Each row is a point on a landscape with many valleys, with its height.
From any point a ball rolls to the lowest of the 2 points nearest to it. It stops when none of these is lower. Distance is the straight distance between rows; heights are no part of it.
k300: [ 13  -8 -22  13 -32  24  21  10  29  18  24 -15 -80  -1  -7 -18  10 -20
  -9   9]  h=4.37
k262: [  1   0 -41  50 -11  -2  37  -5 -17  30  19  19  23   9  67   4   0 -12
 -35  -4]  h=1.76
k256: [ 16   1  10  -7 -32   6 -22  12  33  -9 -14  34   9   8 -18  -9 -15 -23
  -9  11]  h=1.90
k476: [-17  -9  34 -28  18   8  17   1  19 -24 -10  -9  19  56 -24   4  -8  42
  22  11]  h=6.04
k268: [-36 -20  26  12 -18  19  13 -10  10  -9   8 -27   9  18  -2 -11   7   3
 -30  -9]  h=4.99
k575: [ 52   6  -3  -4  -2 -18 -12  17   2 -11   2  26 -18  -6   1 -11  32   4
  25  -8]  h=3.03
k437: [ -5  13  -8  11  28  -5  30  -5   4   7   5 -56 -25  -1  11 -33  33   1
   9   2]  h=3.79
k614: [  1  -5  13 -43 -13 -23   0  12  -2  45  20   8 -30  10 -28 -11 -17 -17
 -13 -20]  h=4.81
k685: [  6  14  23  16 -18  20  20  -7  11  16  23 -15  13  30 -29 -23 -25   9
 -33  -9]  h=4.51
k708: [ 22  23 -31  11   4 -13  31  19  12  30  27   7 -16  27  53   4  -8 -23
   4  21]  h=1.12
k420: [ -2   2  22 -23  35 -10  -8  10  14 -39   4  -3 -10 -21 -16 -21  18  23
  32 -24]  h=3.43
k764: [ -1  10 -14 -33  -6   2 -35   6 -37  27 -11  22  10 -24 -21  21 -18  -6
  -1   2]  h=4.91
k195: [ 23   1 -46  37 -12 -10  23  -7 -38  34 -16 -10  16  12  36   8   4   4
 -41   4]  h=1.03
k89: [ 24  13  21 -20 -44   6 -20  19   4  -3 -36  46   6  13 -29  33 -21  -1
  23 -10]  h=1.37
k401: [ -4   6 -23  33  -3   9  45   6  36  12  38   0 -38   1  -6 -19 -18 -18
 -12 -11]  h=4.63
k584: [ 17  -5 -35  45  -5  36  -4 -30 -22  18 -14  -5   0 -22  -2  24   9   2
 -25   6]  h=1.42
k819: [-18  -9   8 -18  21   8 -40  -6 -25  33  -3 -16 -23 -28  -4   6  14  -1
   8 -34]  h=4.19
k903: [-41  -1  -6 -19  -9   5 -39  24  20   1  -6 -18 -18  23 -22 -11 -15  10
 -26   7]  h=5.42
k279: [ 42  13  -3  -3   5 -25   5  13 -20  22 -19  21  29   3  40  22   5  28
  43 -10]  h=5.16
k457: [-19  -4  30 -32 -19 -11  -5   1 -13  24  19  12  -6  -9  -9  16 -29 -74
   3  13]  h=4.21
k567: [-28  -2  29 -46  36 -16   2  16  18 -45   2   1  15  49   8 -11  11  51
  47 -17]  h=6.32
k294: [ -3   5  21 -18 -29  19   4   3 -26   0 -19   4  12 -26  -3  25  -8 -54
   4  32]  h=3.97
k469: [-69   2  48 -16  16  13 -35 -30  -3 -34  11 -32   8 -12 -38   7   5 -17
  -3 -18]  h=0.91
k321: [ -6 -11  13 -10 -53  -1   0 -18 -22  -2 -20  -1  49  18 -16  21 -14  14
 -25  24]  h=3.21
k893: [-21  -7   1  22   1  31  53 -19  27 -12 -12 -44  -3 -17 -18 -26   7  16
  -5  22]  h=4.16
k337: [ -7 -21 -51   5   7   1   7   6 -28   5   8  -5  -2 -56  52   4   4  31
  10  23]  h=1.54
k717: [ -2   1  16  17  12  19  29 -12  32 -45 -11 -27  21 -13 -54 -10 -10  24
   8  22]  h=3.82
k807: [ 24  36 -13  17 -17   0  40  -4 -23  21   3 -14   1  47 -26 -11 -29  28
 -28  -3]  h=3.84
k957: [ 29  25 -25  21 -36   8   3 -21 -14  18   0  43  26   1  35  28 -40 -26
 -16  11]  h=2.06
k78: [  5 -24  -8 -16  17 -16  17  -9 -19  38   6  14  20   1   6   7 -23  10
   1   8]  h=1.51
k258: [-76  -2  18  -6  14 -23 -30 -17  18  -7  14 -16  -1 -24 -23 -12 -18 -19
 -30 -14]  h=0.16
k179: [  0 -17  24  13  11  31   6 -13  45 -18  -2  10  21   0 -43 -18 -20  42
  16  -8]  h=3.37
k428: [ 40  -2  -9  36  17   1  26 -24 -39  35  -6 -18  27  -5 -28  19   0  21
   0  -3]  h=2.35
k699: [ -6 -27 -24  -1  11 -19  27   1  -8   9  39   3 -19 -40  43  -9   9  -6
   7  -6]  h=1.77
k191: [-40  -8  11 -50  -3   4 -17  21  15 -35  -9  -7 -10  63 -28  -8  -7  31
  -4  12]  h=5.74
k793: [ -5 -13 -36  41   9   3  23  -1 -21  28   3 -23   1 -24  12  -1  13   0
 -19   7]  h=0.70
k631: [ 28   1 -37  26 -45  42  -2 -15  25 -10  17  30 -37 -23  10  11 -35   8
   1  16]  h=4.74
k723: [-20 -11  21  21 -15  44   7 -19   3 -49 -20 -28  34   2   4  -4  14  31
 -24  15]  h=5.31
k315: [ 16  28 -16  34  22 -11  37 -10  -2  33  -8 -27  22  23 -35   4 -11  18
 -31   3]  h=3.13
k192: [  7  -1  -4 -14   8   8   1   6  11  13  11 -31 -67 -10  -4 -23  22  -8
   9  -2]  h=4.11
k805: [ 30   6  16 -15  -1 -24  31   6 -24  14   2 -12 -21  -7 -35 -25  27  -1
  10   0]  h=3.75
k87: [-68   6  18 -21  45 -26 -10 -16   2 -46   4 -27  -6  15 -14 -19  28   3
  -3 -12]  h=2.03
k415: [ 31 -19 -23   0  -5  -5  56 -24  -6  24  18  24   8  -8  27  14 -19   5
  16  40]  h=0.79
k900: [-41 -27 -29  -1 -21  16 -32  21   2   9 -10  -7 -20   7   4  -3  -3 -19
 -47  14]  h=5.15
k839: [ 14  21  16 -39  17  -8 -14  26  10 -32 -27   9  -7   2 -10   6   7  22
  64  -6]  h=3.08
k445: [ 30  -5 -21  36 -10  32 -27 -22  15   7 -32   6 -16  -1 -32  30   7  20
 -13   7]  h=2.02
k670: [-20  -8  42 -19 -31   6   8   0  -1 -22  -9 -18  47   3  -8  17   6 -31
 -16  26]  h=3.67
k850: [ -6  -2 -17 -16   8  -6  22  10  16  37  33 -12 -40  15 -12 -27 -29  11
 -15  -8]  h=4.97
k13: [ 29  -2  13 -43  -7 -36  14  10   7 -12   2   5 -25  10 -22 -18  50   9
  37 -20]  h=3.38
k923: [ -5 -15 -10   3   9 -43  -4  13   2   3  27   9  -9 -18  32 -26  14 -46
  -4 -10]  h=1.31
k838: [-36  14  11 -12  16 -47 -28  -3   4  -4  24   9 -26 -33  34 -25  -1 -37
  13 -35]  h=0.78
k647: [ 15  16  20 -28  -1   6   3  20  31 -28 -15   3 -11  18   6   5   1  -7
  39  29]  h=2.75
k982: [ 36  19  20  38  22  16  10 -19  -7  20  -3   4  21  -8 -19  23   3 -14
  18 -17]  h=2.99
k969: [ 33  -3  13   6 -43   9  14 -26  -8 -10 -25  -1  19  -2  22  14 -24   4
 -18  18]  h=2.64
k14: [-26 -16  -8  29 -14  24   5 -11   6 -26  -9 -13  39 -26  32  -6 -13  13
 -18  21]  h=5.56
k499: [ 21  37 -10   0 -15  18 -20   6 -19  25  -7   6 -15 -11 -23  21 -47 -13
 -11  21]  h=5.24
k682: [-65   9  47 -11  20  -7 -30 -15   3 -74  29 -17   0  23 -31 -11  19  -9
   3 -34]  h=1.50
k368: [  4 -20  -8  29  35 -11 -28  20  29 -21 -23  12  16  -8  -1  -6  39 -26
  13  -5]  h=3.15
k146: [ 14  12 -34  18 -25  16  -3   1  -2  13  19  31 -20  19  32   6 -18 -42
 -20  12]  h=1.63
k848: [-16 -16 -16 -13   8 -20 -29   9 -48  34  -1   8  -7 -27   0   9  11  -9
 -32  -4]  h=4.58
k872: [ -5   6   1 -11   4  19  -8  15  47   2   1  18 -10  17  14 -15 -33 -20
  12  10]  h=2.36
k790: [ 26  -2  -9 -14 -24 -10   2  -3   9 -22 -57  19   5 -15 -12  29  33  -5
  36  25]  h=3.36
k176: [  7  -2 -31 -10  24 -12 -25   2   2  -1 -10  12   4 -38  35  -3   0  20
  23   0]  h=2.10
k683: [ 23   7  -8  49  26  25  19  -2 -17  28  11   0  18  24  60  18  11 -18
 -17 -10]  h=2.33
k431: [-20 -28  12   2 -24   8 -28   6  33 -46 -15  14   5 -18 -19  -5   8 -23
 -14   6]  h=2.32
k190: [ 24  11 -30  15 -26  22  11  -1 -14  -4  33  17 -38 -41  -2   4  -8  -1
   5   8]  h=4.52
k684: [  1   3  30   3  14  40 -27  -1   5 -37  -9  18  35   7 -16   5 -12  49
  15 -18]  h=2.76
k134: [-22 -10 -16   2 -18  -4 -30   3 -22  43   7  -4 -37 -17   1  15 -10 -42
 -33  -2]  h=4.87
k264: [ 31  26  -2 -12  -7 -15  -7  -6 -38  -7 -26   7  36  31  44   9   1  42
  -2  -4]  h=5.53
k595: [-28 -12  33 -48 -28 -36 -11   4 -22  20  13 -14 -17  12 -14   1   1 -36
 -18  -7]  h=4.50
k148: [ -1 -13  11 -17  28   1 -28   5 -33  36   6 -13  -7  14  37  12  38  22
   4 -30]  h=4.57
k289: [ 20  16  11  40  35  11  31 -11  10   1  16 -22  -7  -1  -8  -4  19   0
   3  -6]  h=3.42
k996: [ 24 -26  15  -8  14 -15   0   9 -23  40 -23   9  15   9  33  35  35   5
  29 -19]  h=4.89
k259: [ 35  19   3  -7 -30  -2  14  13 -25   0  23   9  -5 -24 -24 -21 -11 -12
 -12  -1]  h=4.18
k847: [ -8  18   5   4  57  -6 -27  21  19 -15  -8  -2  23  15  10   7  19   2
  21  -6]  h=3.09
k269: [-68   2   9  -5   3 -62 -55  -6  15  -4   6   4 -21  -8   2 -25  -6 -42
  -9 -28]  h=0.11
k603: [  7 -30   1  13  -4   0 -17  14  29 -51 -26  13  30  22 -25   8  31   5
   6  -3]  h=2.74
k433: [-41  -3  10  -7  61 -14  -8  16  12 -56  -3 -16  26  39  10 -12  24  22
  12   5]  h=2.58
k290: [ 32  21 -42  36   2  -2  59  -9   3  -2  30  13  -4  -1  30  -5 -22  -6
  11  30]  h=0.55
k157: [ 21  21 -23  -9  18 -28 -26  42 -20   3   1  22 -10 -14  29 -19  15  16
  15 -15]  h=2.59
k814: [-26  -4  10  -1  45 -14 -16 -18   0   6  13 -26 -10 -32  -9 -16  17  22
   4 -32]  h=3.83
k344: [ 39 -19  18  -4 -28   2   4 -14   9 -13 -33  13  30  -6  14  28   3   2
  29   3]  h=3.07
k310: [ 17  -1  21 -19 -23  15 -20  -5   4   5 -12  41  24   8 -19   5 -38  38
  12 -15]  h=2.01

For each start below, name the point where the ball stops.
k614 -> k969
k190 -> k337
k279 -> k256
k499 -> k337
k850 -> k428

Call two points neighbours if one is among the 2 nearest of the other. Go from one point of each pair to the other, from neighbour to neighbour, staying as low as possible. Name the highest point that can't be avoided.
k969 / k89 -> k790
k337 / k256 -> k368
k337 / k269 -> k699
